Points, in no order, along strands that fork, close into loops and pass close to each other.
In the rows, zero is written as 128.
Points whose rows are less than 114 apart are linked; no others are. Some points are linked to none.
<1630>: 144  131  116  142  141  133  118  120  139  114  153  124  98  105  115  132  127  155  74  135  108  82  135  154  111  125  148  130  109  105  129  111  99  127  92  138  150  125
<26>: 113  133  141  114  117  71  120  111  148  141  136  134  146  114  146  150  98  147  118  141  129  172  121  134  187  161  119  159  123  136  121  151  155  113  133  148  117  155
<725>: 137  141  123  121  177  143  165  127  115  126  169  119  164  148  106  117  130  115  127  129  115  123  113  144  132  151  119  125  141  100  146  121  128  125  134  114  123  100
<759>: 121  175  114  109  147  144  101  141  158  156  124  148  124  135  112  112  105  90  139  119  125  129  114  137  130  108  111  164  151  102  142  120  102  151  121  105  110  94
<52>: 169  189  118  161  136  149  110  125  108  107  128  110  143  155  126  141  148  111  133  102  153  127  125  140  145  116  155  98  159  139  147  125  161  106  132  103  136  130
<103>: 149  137  136  145  129  128  91  141  129  119  142  127  104  140  135  117  127  102  136  153  117  107  126  114  117  161  144  108  139  145  105  109  130  127  135  114  108  100
<870>: 110  94  143  139  140  137  109  102  130  165  133  120  132  150  108  95  125  95  171  101  116  145  129  130  101  117  114  140  187  161  118  142  128  102  101  122  102  125
<606>: 111  105  137  132  109  155  120  108  122  138  104  96  93  88  127  125  95  127  164  94  98  139  149  134  110  77  104  157  113  144  88  152  107  133  89  138  107  160
<864>: 124  130  125  139  113  82  107  130  151  136  104  148  132  83  146  176  100  143  120  133  135  154  105  128  184  153  131  162  126  147  101  129  113  107  136  165  132  120
<1237>: 120  116  150  110  144  133  143  111  143  120  151  130  118  141  68  112  161  135  98  100  141  105  139  135  124  145  151  94  108  87  132  112  122  146  93  110  134  132
<81>: 83  92  158  90  139  87  150  90  151  129  130  148  132  126  130  149  134  169  72  136  129  161  111  138  174  155  110  162  135  116  129  125  127  99  103  133  151  163
<1015>: 146  106  133  122  135  90  121  109  138  140  144  167  150  108  108  124  138  181  82  122  115  100  140  144  143  127  170  106  131  100  123  103  134  144  110  131  151  174
<214>: 112  138  97  151  69  127  133  145  126  99  78  159  107  111  122  148  130  164  117  152  119  128  98  89  114  150  163  143  142  121  137  88  105  155  148  130  152  119
<1591>: 122  130  94  160  101  125  152  122  73  121  146  136  145  144  137  120  152  139  128  130  126  130  128  118  101  131  150  123  139  118  105  100  122  130  131  123  145  97
<72>: 65  105  139  119  113  143  148  145  131  100  88  127  105  74  127  155  132  141  166  100  119  142  88  116  121  117  126  165  130  134  112  125  92  131  126  150  148  115
<478>: 125  118  128  131  94  111  132  139  132  140  77  125  139  93  134  123  125  124  122  102  133  138  126  150  129  77  80  160  139  134  137  135  93  127  138  179  131  165
<468>: 100  76  123  88  144  111  161  131  104  145  165  102  143  112  154  132  113  144  138  132  128  155  160  126  106  131  103  142  99  118  115  175  131  132  121  135  122  141
<842>: 139  159  120  122  136  140  152  146  97  101  134  86  172  148  153  125  147  102  128  149  111  135  116  102  108  121  121  104  117  180  113  132  124  138  131  141  105  116
<1275>: 86  115  113  144  127  94  129  110  133  137  108  172  110  116  141  128  124  158  92  144  125  145  73  123  145  152  132  178  153  119  87  107  88  115  123  159  151  123
<1368>: 114  122  151  93  178  127  139  138  170  157  146  126  142  141  111  112  104  109  123  132  148  125  109  110  119  169  107  134  140  132  155  127  108  120  139  147  126  124
<346>: 142  111  119  111  97  107  121  144  144  117  113  139  111  105  122  129  116  150  109  127  122  121  149  133  112  94  107  111  92  130  143  119  108  180  131  148  108  152
<1124>: 134  141  118  134  120  88  127  120  143  155  107  168  151  109  122  133  119  138  113  94  167  140  178  130  152  114  130  126  104  109  130  119  118  120  130  160  140  128
<696>: 98  66  145  128  113  90  143  82  141  166  98  128  130  108  142  130  114  129  143  103  146  178  144  149  145  100  83  160  116  126  96  161  123  102  121  159  133  143
<1314>: 151  145  130  166  86  132  85  140  152  144  96  147  95  88  126  161  103  170  148  151  156  141  153  129  146  110  162  151  121  123  154  109  130  131  123  126  157  123
<1174>: 136  159  103  144  154  146  142  109  112  100  144  127  165  156  118  132  158  114  107  97  150  129  141  132  92  113  137  89  140  139  145  118  100  130  118  128  141  92
<255>: 146  159  135  120  114  144  187  140  130  99  116  120  120  116  135  157  128  131  149  131  155  118  135  114  141  127  138  119  88  122  158  140  144  146  154  103  150  113
<685>: 146  159  103  153  105  75  142  116  151  124  112  151  119  140  132  127  109  164  94  138  134  125  122  141  167  151  157  131  111  105  108  122  129  96  154  162  149  176
<1548>: 115  118  153  132  107  110  104  145  123  128  137  147  149  116  151  154  137  182  132  169  152  144  173  112  146  110  156  101  86  137  157  114  143  170  128  125  137  117
<444>: 124  94  116  121  147  147  133  143  83  112  135  96  111  146  141  90  128  104  153  112  92  116  60  143  105  116  94  128  142  140  82  145  146  123  137  110  97  156
<1002>: 129  138  119  152  138  117  119  100  136  136  118  142  155  105  99  131  123  120  129  87  160  107  118  167  131  126  131  135  167  100  111  149  129  134  133  110  141  113
<569>: 108  149  118  145  100  120  105  95  159  140  117  155  95  126  127  123  101  151  132  138  117  118  104  127  157  155  177  156  152  82  116  123  129  111  132  117  157  146
<185>: 133  145  140  114  135  147  126  128  99  128  121  98  178  148  139  106  136  68  140  110  107  134  125  103  124  123  123  85  139  184  110  140  133  124  135  134  97  152
<18>: 143  127  128  133  153  114  93  149  148  153  158  134  118  119  143  137  113  158  143  137  149  125  149  125  124  121  138  131  100  149  150  126  131  139  101  126  109  118
<1224>: 131  142  97  126  104  140  118  161  137  125  126  114  75  143  160  115  95  106  126  152  109  124  121  111  95  135  93  158  125  128  124  143  104  125  150  146  131  142
<615>: 130  180  102  122  119  127  119  136  151  113  130  171  116  160  128  114  131  132  93  122  131  112  124  130  126  137  146  99  128  91  126  97  121  140  141  123  147  151
<93>: 77  107  135  140  113  108  153  111  145  133  115  106  94  160  157  119  137  127  116  127  133  152  98  126  138  136  108  173  137  151  99  132  122  85  144  146  129  156
<635>: 123  127  88  139  111  126  110  133  98  100  122  104  118  82  115  135  136  127  156  99  135  105  115  129  83  115  118  141  160  153  124  171  149  144  124  108  106  150
<558>: 110  109  157  120  111  150  124  131  124  114  148  101  86  122  116  130  153  109  125  109  112  125  172  145  98  106  141  113  101  145  129  141  119  120  91  132  128  129
<811>: 124  155  114  143  80  91  119  135  123  121  131  161  117  127  174  144  130  144  101  138  108  138  138  140  148  146  135  148  134  116  126  123  142  105  144  158  142  157
<1115>: 142  105  144  130  118  118  151  124  122  123  116  90  139  85  131  132  108  136  145  132  119  129  130  134  125  121  111  129  111  151  126  154  146  149  126  139  120  142
<1107>: 120  111  135  106  121  100  88  121  149  144  135  165  109  105  149  154  110  150  102  148  155  140  169  105  151  167  147  124  90  102  111  137  129  122  119  156  169  130
<684>: 107  101  162  116  131  120  153  96  106  141  117  97  161  137  156  110  128  96  142  142  99  149  128  134  145  117  86  140  138  131  112  150  145  98  116  140  132  136
<1515>: 136  169  143  111  175  114  135  129  137  125  174  119  161  132  135  142  125  149  103  154  115  121  97  131  182  171  148  126  129  116  134  118  157  108  128  129  140  145
<710>: 97  139  97  131  119  77  136  126  139  125  112  160  115  97  140  160  93  151  119  125  108  155  90  128  159  159  129  176  147  141  94  117  101  121  115  130  120  130
<89>: 118  89  144  136  116  165  106  116  125  161  137  75  145  126  145  101  112  116  153  166  113  127  157  108  87  111  98  132  123  159  134  157  110  114  130  145  116  136
<449>: 158  156  132  125  161  140  108  183  166  112  137  130  91  166  131  131  126  96  141  106  150  115  123  119  139  155  129  108  120  131  134  133  142  102  166  127  125  137
<1136>: 155  187  65  159  126  125  104  146  139  125  105  140  121  118  124  154  99  128  142  128  129  143  114  126  154  135  142  196  158  137  153  98  117  114  128  130  117  135
<861>: 136  151  117  147  115  100  139  148  97  119  109  138  187  101  143  161  128  126  144  103  123  154  129  122  149  110  123  134  138  144  129  129  126  121  128  145  121  117
<1006>: 166  128  98  150  112  93  125  109  163  166  117  154  122  130  122  119  110  154  77  123  154  131  140  137  141  143  125  130  104  108  114  111  109  123  135  167  150  148
<1683>: 105  94  116  140  160  121  141  138  117  132  171  159  105  171  121  89  153  146  81  91  109  114  86  133  94  140  135  106  127  107  93  113  142  122  128  125  133  147
<1221>: 139  143  128  122  105  161  133  187  109  82  88  115  137  74  149  168  130  150  145  146  124  121  109  119  134  78  122  124  106  150  158  137  123  157  152  145  121  144
<1490>: 131  143  145  129  121  116  103  136  119  110  96  133  139  103  110  134  118  116  150  151  119  134  147  116  139  119  129  137  124  161  133  110  126  186  113  106  95  92
<1266>: 129  107  175  104  122  111  74  158  160  140  142  108  76  147  138  117  101  133  126  151  113  133  124  105  117  145  122  108  131  139  134  135  154  146  136  146  110  170
<1291>: 138  151  131  113  156  143  124  113  153  121  148  134  109  87  100  150  113  172  91  160  124  97  144  137  154  134  185  120  93  94  130  108  114  128  105  126  158  135
<875>: 169  131  129  121  135  125  119  142  137  128  189  127  113  141  135  135  130  180  95  163  110  109  143  132  136  136  162  94  93  131  168  111  167  138  124  109  123  151
<220>: 128  160  116  119  128  131  155  139  102  104  145  118  169  140  122  143  147  112  103  133  132  133  144  122  120  110  131  107  96  153  145  105  115  139  118  144  128  121
<1111>: 93  118  145  116  157  159  123  128  118  115  142  112  118  155  102  101  160  100  134  86  122  130  69  139  97  131  116  94  180  108  111  138  137  144  142  89  107  121
<408>: 146  82  143  154  104  119  107  119  119  156  154  126  126  124  122  111  132  118  150  126  104  128  158  134  112  118  119  120  132  125  132  148  157  136  130  110  97  102
<1360>: 131  116  146  124  137  119  117  119  128  137  149  136  129  143  131  121  153  112  100  107  134  128  143  163  141  126  113  120  149  86  131  140  130  76  127  149  146  134
<1650>: 102  140  126  138  140  126  117  108  119  120  140  141  138  145  118  108  152  117  121  93  121  140  98  164  115  124  123  126  185  79  121  137  147  141  134  101  142  122
<45>: 123  134  146  96  91  132  172  152  109  81  114  112  132  117  129  143  152  121  121  135  127  122  131  122  125  123  116  107  97  106  153  147  133  156  152  120  156  132
<1145>: 131  160  143  168  99  109  96  115  142  125  98  134  92  101  128  150  124  144  136  149  146  106  126  117  148  152  175  146  146  125  125  115  137  115  128  120  163  122
<28>: 129  130  96  156  102  112  152  133  94  116  120  143  125  88  142  147  120  151  121  139  129  129  126  123  136  139  150  127  122  104  95  117  108  121  148  140  161  93
<1405>: 135  141  134  121  199  164  127  129  153  146  182  122  135  157  92  113  118  108  117  120  117  124  122  129  113  142  122  124  141  115  167  116  103  110  113  134  124  108
<941>: 171  148  97  156  100  162  121  128  134  113  86  119  94  157  114  108  133  111  158  162  156  126  128  110  118  144  127  138  116  151  165  108  127  135  159  107  127  107
<1105>: 88  115  141  86  111  109  150  119  104  114  135  154  111  158  162  125  160  136  73  139  94  143  126  119  145  142  140  121  105  115  94  105  141  115  106  135  146  140
<876>: 132  147  88  134  122  137  134  118  104  98  142  140  108  155  107  110  133  124  123  113  107  115  97  155  116  137  132  102  118  120  126  101  134  169  121  90  100  113
<1297>: 62  109  132  124  129  85  152  100  148  153  136  156  110  124  128  139  134  187  93  122  138  160  94  128  135  147  135  171  129  125  119  109  111  117  113  165  151  140
<358>: 96  139  81  167  114  114  148  110  98  118  123  158  127  164  135  133  160  136  114  105  140  134  91  131  124  146  139  138  163  115  83  100  137  101  146  109  150  127
<380>: 121  134  146  99  149  78  130  109  158  126  160  137  141  134  128  152  125  171  89  148  111  148  120  125  183  168  137  139  118  117  146  130  149  108  129  142  139  167
<1199>: 121  99  167  98  142  159  146  117  113  121  126  107  142  165  126  97  153  79  134  110  91  135  141  142  118  104  98  103  142  105  122  132  112  131  112  105  110  109
<350>: 137  102  124  145  97  124  101  119  122  148  106  131  131  91  110  127  118  130  166  130  105  131  150  144  126  95  119  148  151  131  135  137  138  160  110  108  87  92
<1150>: 104  138  118  129  95  121  124  139  123  110  94  140  95  85  124  143  124  133  134  129  138  127  98  102  109  132  136  166  155  153  125  113  97  137  119  134  144  112
<1016>: 141  125  99  142  109  143  90  139  134  154  96  146  114  122  126  131  91  127  180  123  134  140  178  120  115  87  117  153  129  161  152  123  120  150  119  107  100  117
<1580>: 157  116  147  155  115  158  118  111  149  133  77  91  137  126  119  109  133  97  170  141  160  113  140  128  97  126  110  129  148  167  161  156  135  137  149  133  123  112
<547>: 129  84  157  112  133  95  126  106  129  133  160  154  128  128  93  105  158  158  83  110  122  116  148  139  123  141  153  97  117  102  100  106  140  160  87  120  118  144
<49>: 115  133  103  121  133  153  143  139  115  111  109  95  96  140  145  109  110  100  151  123  105  114  95  126  102  126  86  167  142  127  99  138  113  108  139  121  105  136
<308>: 133  199  105  144  124  129  108  150  94  114  114  177  174  117  150  156  127  144  119  134  142  131  131  112  139  105  140  126  154  99  129  103  93  144  142  136  149  113
<605>: 127  88  176  95  145  146  156  116  113  120  157  68  130  114  144  142  156  114  124  114  104  119  150  152  132  116  113  132  124  123  107  180  152  100  98  123  135  133
<47>: 115  170  59  171  130  120  135  110  112  113  111  161  134  148  126  126  112  148  118  130  133  129  82  134  132  143  153  148  168  98  79  103  95  103  152  126  153  139
<664>: 142  80  146  106  133  111  141  115  134  151  148  135  128  127  136  124  112  132  110  139  122  142  182  136  152  138  100  136  88  97  119  148  125  105  100  137  150  98
<831>: 174  138  105  145  144  153  116  156  164  135  136  136  81  145  133  128  113  146  157  134  195  108  134  131  114  130  148  128  94  136  172  121  155  147  147  107  117  145
<1261>: 95  77  140  136  110  168  113  94  135  146  128  112  115  140  112  93  138  104  160  141  128  133  163  106  65  104  123  123  124  152  133  149  112  134  110  119  103  109
<746>: 129  141  104  143  136  136  118  123  187  152  117  151  118  67  104  140  110  150  103  120  135  99  78  148  132  135  141  162  146  95  123  129  96  150  125  137  153  115
<1278>: 147  161  147  153  128  132  111  124  115  115  118  107  143  177  120  116  149  91  128  107  104  132  98  150  137  129  131  101  178  136  133  118  138  99  129  128  109  129
<1089>: 95  120  152  86  105  123  165  134  142  121  116  100  135  97  126  132  127  137  151  132  136  135  131  107  122  123  100  129  128  120  136  165  131  153  153  139  136  148
<695>: 121  103  165  123  132  152  172  97  111  126  109  84  140  147  131  101  146  70  147  121  92  130  106  151  119  110  91  128  163  122  114  157  137  109  137  124  133  99
<527>: 135  125  110  106  147  99  138  156  93  114  157  137  165  121  165  134  132  119  92  119  103  121  117  144  130  125  96  133  145  123  108  151  124  127  129  137  118  144
<367>: 109  103  114  122  166  124  137  116  141  147  177  161  107  155  109  111  136  149  92  108  131  115  111  128  127  171  155  110  106  97  72  109  131  94  129  135  151  140
<930>: 132  156  128  106  122  127  127  166  158  109  120  127  79  166  137  123  113  107  124  131  115  122  110  117  119  161  122  139  116  120  150  134  134  126  165  137  124  157
<467>: 121  85  143  139  88  92  137  110  126  142  99  124  125  109  139  133  124  145  108  132  135  161  133  135  140  124  94  144  127  127  130  132  109  118  127  176  149  131
<129>: 161  148  144  153  117  126  104  126  115  133  114  144  137  125  137  125  119  133  155  155  141  116  167  139  155  99  147  113  124  108  156  109  152  148  130  104  129  116
<1212>: 146  153  104  156  127  160  148  130  129  132  133  123  117  174  106  100  134  108  160  127  146  134  133  107  106  149  136  107  117  142  165  99  127  130  151  113  115  105
<1697>: 59  103  144  125  128  120  153  108  131  114  115  114  108  175  131  98  167  130  129  122  137  138  73  131  112  123  102  148  159  143  114  120  152  118  129  137  127  156
<939>: 159  155  94  163  151  113  115  110  161  145  108  154  139  111  87  123  110  130  138  118  187  94  115  137  149  135  155  128  137  111  112  111  133  147  138  105  141  124
<1410>: 144  121  121  101  151  120  107  157  125  129  156  156  152  115  141  110  113  115  106  123  118  105  145  141  130  126  108  125  132  88  121  139  134  152  135  112  106  110
<794>: 120  116  144  119  173  150  113  132  141  160  133  125  142  141  92  94  107  94  184  108  98  141  115  124  106  124  110  115  167  158  141  130  138  140  127  116  67  135
<397>: 149  140  132  122  137  123  126  122  158  134  111  155  116  80  116  159  97  157  99  144  129  125  140  134  178  132  150  136  94  83  130  108  91  113  112  162  177  116
<447>: 121  141  157  97  112  121  132  139  147  134  109  112  138  141  147  113  114  111  161  135  154  124  132  101  128  127  89  118  121  142  147  160  141  143  170  134  118  165
<955>: 126  90  144  73  120  105  153  134  92  109  154  137  127  137  160  136  170  123  74  117  110  114  146  112  141  126  127  96  109  135  84  132  146  114  89  118  140  147
<765>: 162  85  125  84  132  120  166  125  116  114  164  131  138  107  126  142  152  139  73  133  121  118  157  132  137  146  137  102  79  127  112  135  132  129  101  117  134  110
<211>: 138  181  113  156  118  117  130  157  93  102  106  150  185  125  148  151  144  146  136  145  158  142  117  119  141  105  150  119  142  141  150  103  138  154  139  136  133  128
<688>: 149  130  104  141  135  135  129  141  173  131  105  120  78  105  126  146  104  160  164  154  179  112  127  106  107  134  143  163  109  145  156  131  129  163  141  119  132  116
<642>: 69  123  137  103  114  117  133  118  125  102  111  127  107  140  116  114  140  116  132  95  128  130  111  130  104  119  122  146  144  147  106  125  117  144  122  145  112  147
<1196>: 153  130  131  143  159  148  102  147  143  144  153  135  118  137  124  129  120  128  166  103  141  112  186  142  119  110  142  107  97  149  145  132  149  149  120  92  88  113
<1019>: 173  136  127  122  138  109  102  145  137  118  145  166  141  129  137  128  114  176  96  152  113  97  142  148  156  108  159  100  106  111  145  106  151  163  116  115  129  158
<1102>: 104  86  128  120  135  105  164  157  109  140  161  130  104  180  147  106  165  133  107  107  93  136  65  115  108  147  133  95  133  135  101  124  159  102  151  144  108  162
<9>: 143  112  125  159  132  178  123  119  143  167  151  138  126  169  94  101  133  106  168  148  129  134  145  118  111  139  134  78  112  141  166  97  128  137  151  90  99  76
<161>: 159  134  116  132  138  131  141  120  133  115  94  130  163  109  125  132  116  88  143  153  127  123  141  140  132  113  104  122  119  140  139  141  104  159  127  128  108  83
<1462>: 154  167  78  153  102  135  145  129  123  105  96  134  118  130  110  138  123  151  145  166  156  134  117  95  120  150  151  155  129  139  143  90  122  144  145  119  140  118
<985>: 112  99  116  109  130  118  168  146  100  133  150  113  118  165  149  116  154  114  125  101  103  138  65  132  132  147  106  118  138  138  71  131  166  123  159  100  108  144
<918>: 124  110  141  121  107  118  121  155  153  129  93  170  131  73  124  158  110  157  100  99  119  131  115  134  166  116  128  146  131  85  125  108  79  122  129  157  170  106
<845>: 152  98  124  149  132  118  139  104  114  147  152  125  118  136  129  125  118  110  139  122  109  142  174  150  133  135  126  122  108  116  102  137  141  105  120  128  113  88
<1670>: 125  143  117  130  135  90  151  151  97  107  123  139  167  85  163  160  133  131  102  120  108  121  94  147  166  134  121  138  142  142  99  142  131  133  141  131  133  130
<927>: 177  194  95  161  166  153  110  124  131  122  126  123  144  153  120  134  117  139  147  137  170  107  136  136  155  121  173  120  126  123  136  93  136  104  135  102  139  130
<437>: 148  134  107  136  134  147  120  170  119  117  178  121  99  154  143  124  142  141  118  134  114  100  137  136  108  128  144  101  97  123  171  121  151  130  144  108  119  131
<516>: 106  92  137  118  155  157  123  114  107  133  155  84  124  131  131  119  141  124  140  113  85  135  130  158  108  91  107  148  146  153  121  143  131  120  83  135  92  157
<1302>: 133  143  168  111  144  151  98  117  119  117  121  85  145  133  142  112  117  87  146  159  89  118  97  130  130  131  110  147  165  152  141  137  122  109  115  134  109  132
<954>: 91  138  133  100  108  121  154  133  108  106  115  134  120  144  157  132  151  132  99  140  110  129  113  119  110  122  127  138  134  115  122  109  110  124  124  149  143  139
<1144>: 168  182  88  158  140  147  96  126  151  151  92  149  142  108  116  121  83  146  154  154  162  99  129  142  157  113  171  145  125  98  123  104  115  123  137  97  149  121
<64>: 66  89  145  136  126  116  140  88  138  147  103  119  95  137  144  119  150  124  125  116  146  169  129  129  148  105  103  171  124  141  83  151  134  78  101  156  144  142
<1658>: 121  146  109  131  129  153  139  137  108  118  165  101  143  133  117  147  142  120  162  118  145  121  129  109  112  135  158  117  118  147  137  133  159  154  129  73  129  86
<614>: 136  105  121  102  166  140  162  128  129  146  172  139  123  150  116  128  135  145  81  140  124  128  122  104  145  196  139  97  75  107  104  133  128  89  129  141  163  127
<1383>: 141  131  114  134  103  180  112  111  120  127  91  101  134  153  112  88  128  88  179  115  136  127  138  98  81  110  103  112  157  173  151  140  129  123  150  114  100  146
<1094>: 163  152  153  137  157  139  102  167  128  135  142  145  114  170  113  133  128  89  116  100  131  116  134  128  144  143  132  66  126  123  137  117  140  100  149  105  120  120
<1433>: 121  122  155  113  132  136  149  108  116  108  142  117  119  123  91  138  167  104  109  93  137  113  168  140  122  127  153  97  96  124  119  133  116  136  87  113  130  95
<351>: 147  179  137  137  128  114  131  136  129  145  99  157  155  133  130  148  121  140  144  121  154  147  164  124  172  106  138  140  110  98  155  110  137  121  141  129  145  129
<147>: 110  167  128  145  110  129  133  99  85  108  120  110  172  149  125  137  167  105  134  111  147  151  96  120  131  142  157  112  186  150  105  126  145  115  125  103  156  116
<1417>: 93  95  138  124  89  138  92  130  111  115  126  99  88  91  114  133  128  136  151  114  106  123  166  134  83  91  130  133  111  154  115  135  120  153  90  118  97  147
<915>: 139  139  162  143  134  166  88  133  110  134  130  98  150  151  116  104  144  94  133  146  107  120  109  144  123  112  122  100  163  138  175  129  140  115  137  132  108  124
<69>: 132  100  171  85  139  147  152  137  140  116  154  76  131  126  103  116  147  115  111  107  116  101  126  149  124  117  106  112  129  124  146  160  148  129  109  122  120  161
<904>: 144  149  146  124  143  166  103  129  124  109  127  115  148  157  103  104  139  102  112  151  98  107  132  154  123  101  113  88  133  134  189  115  113  154  127  106  99  96
<1274>: 135  89  120  103  140  112  160  136  116  143  154  132  123  109  139  159  98  160  130  133  127  177  168  108  137  135  107  137  73  117  126  139  118  129  123  151  136  120
<634>: 129  137  105  133  146  139  114  139  141  140  149  122  102  105  112  145  99  137  153  124  148  119  135  120  107  141  138  160  125  132  133  132  127  135  110  120  131  106
<1350>: 102  142  138  138  87  103  101  114  134  100  76  137  93  107  125  141  128  115  149  109  136  124  111  121  141  141  135  157  150  120  101  127  114  116  137  112  149  117
<825>: 117  95  123  118  117  134  141  134  115  149  147  115  130  138  157  117  123  115  130  140  137  143  161  111  88  132  99  127  105  138  118  158  115  104  128  177  135  125
<716>: 124  118  137  131  120  143  140  115  106  126  116  99  158  110  124  110  121  84  169  101  117  125  126  121  116  119  104  113  137  170  101  161  145  143  119  118  95  144
<548>: 145  116  127  144  132  194  113  137  96  160  106  113  152  168  105  102  117  76  189  120  107  143  126  89  103  118  110  78  173  186  150  135  129  91  171  110  82  146
<957>: 112  104  128  131  114  113  147  139  119  104  116  168  141  92  133  163  144  149  104  98  122  122  119  142  151  130  134  125  122  74  96  131  111  113  135  147  174  105
<241>: 124  138  123  102  105  131  165  158  138  91  110  131  125  95  129  148  138  140  110  129  121  120  113  135  119  121  116  133  135  67  175  128  100  156  158  137  161  128
<327>: 182  152  98  160  113  147  87  130  138  155  93  163  107  118  144  136  97  141  153  153  143  117  155  136  159  106  148  159  121  111  152  94  140  133  131  102  132  106
<1681>: 160  147  114  129  125  147  138  161  146  103  135  126  89  138  158  147  130  132  131  149  148  105  143  130  124  114  137  120  87  114  166  131  157  158  158  102  127  130
<1428>: 169  118  120  112  152  137  149  127  145  112  170  112  127  132  122  136  142  122  77  152  134  99  142  125  146  170  137  93  84  118  108  135  115  108  130  128  145  112
<588>: 151  168  131  126  143  119  132  140  160  123  99  158  147  111  162  165  116  164  119  185  169  143  126  103  170  151  162  147  90  108  140  128  118  121  147  167  165  143
<1518>: 121  156  112  157  111  116  103  104  126  161  114  150  141  150  119  116  115  113  142  123  149  146  132  116  116  146  140  151  165  127  135  106  121  114  118  101  126  115
<1305>: 148  141  142  156  136  140  108  134  120  139  132  159  151  136  168  128  130  179  139  195  163  114  146  119  148  109  163  121  92  127  156  91  152  152  132  109  131  124
<1175>: 101  107  132  121  167  177  135  76  126  142  122  102  152  143  130  95  121  95  173  107  85  144  116  138  94  87  104  158  166  155  107  154  124  101  103  134  88  141
<1055>: 107  131  131  150  108  115  126  108  87  138  138  120  138  139  140  130  167  119  133  124  131  140  135  106  121  138  156  121  141  159  99  120  159  103  105  123  137  104
<698>: 115  171  135  120  162  129  153  105  117  113  143  114  170  124  118  156  134  125  118  135  129  125  96  142  161  154  139  147  154  112  134  128  127  119  124  116  152  109
<543>: 141  122  115  132  128  156  135  136  121  118  138  106  126  123  112  129  139  122  164  122  154  106  160  134  95  104  124  113  100  156  147  138  142  169  136  97  95  107
<705>: 120  113  148  153  124  143  134  108  159  157  111  104  146  148  104  112  136  94  163  122  164  133  144  97  97  153  128  124  159  169  147  153  133  110  144  144  123  105
<714>: 97  118  153  108  145  122  152  116  137  137  142  99  160  155  97  108  143  104  143  117  150  144  113  116  109  145  107  113  140  157  138  129  139  128  134  143  119  128
<925>: 183  129  124  123  143  133  128  129  127  110  115  128  158  145  124  110  139  106  107  170  133  97  118  147  137  103  104  91  116  159  168  122  114  167  151  123  98  103
<986>: 113  94  100  133  105  116  103  143  105  126  126  117  95  68  121  149  112  161  155  105  137  124  143  125  76  106  129  141  127  168  111  151  137  159  119  127  116  141
<1664>: 140  112  178  89  134  129  102  172  132  131  126  107  126  141  149  112  114  129  152  146  126  132  140  110  126  125  111  98  104  151  139  144  165  146  152  121  103  179
<1166>: 110  103  159  109  166  156  125  130  127  144  170  77  115  144  110  110  133  98  141  100  93  121  127  125  109  126  103  112  135  135  143  149  134  102  111  140  93  157
<236>: 146  97  113  136  118  129  101  114  150  188  113  136  140  109  120  111  119  119  115  128  135  141  147  137  91  87  110  151  143  154  132  150  96  150  103  155  117  106
<728>: 109  93  144  104  145  135  128  131  118  133  145  138  149  127  126  116  139  107  119  119  107  124  156  142  101  110  96  130  141  105  119  152  103  150  107  114  118  90
<336>: 135  102  161  86  130  109  105  129  143  126  151  158  133  97  137  167  119  189  107  170  141  149  176  111  158  132  149  100  78  103  145  135  142  149  105  135  164  132
<1385>: 107  141  169  100  136  126  151  113  131  128  126  82  142  145  147  121  113  95  120  149  96  142  122  118  156  143  102  138  147  144  135  137  118  76  117  156  128  154

A fork is a point with three links, a tip a point with one. Leave the first point through the second and follow the links. Name the first fork or tip that comes.
<1224>, <49> | <478>
<1302>, <1385> | <308>
<1417>, <558> | <1681>
<64>, <93> | <1094>
<548>, <1383> | <380>
<1670>, <527> | <915>
<1681>, <437> | <1417>

A tip is a point with one link. Name the tips that can be reached along the links from each point below, in the order of the rows.
<1102> | <478>, <1094>
<358> | <1630>, <47>, <147>
<1368> | <548>
<516> | <605>, <794>
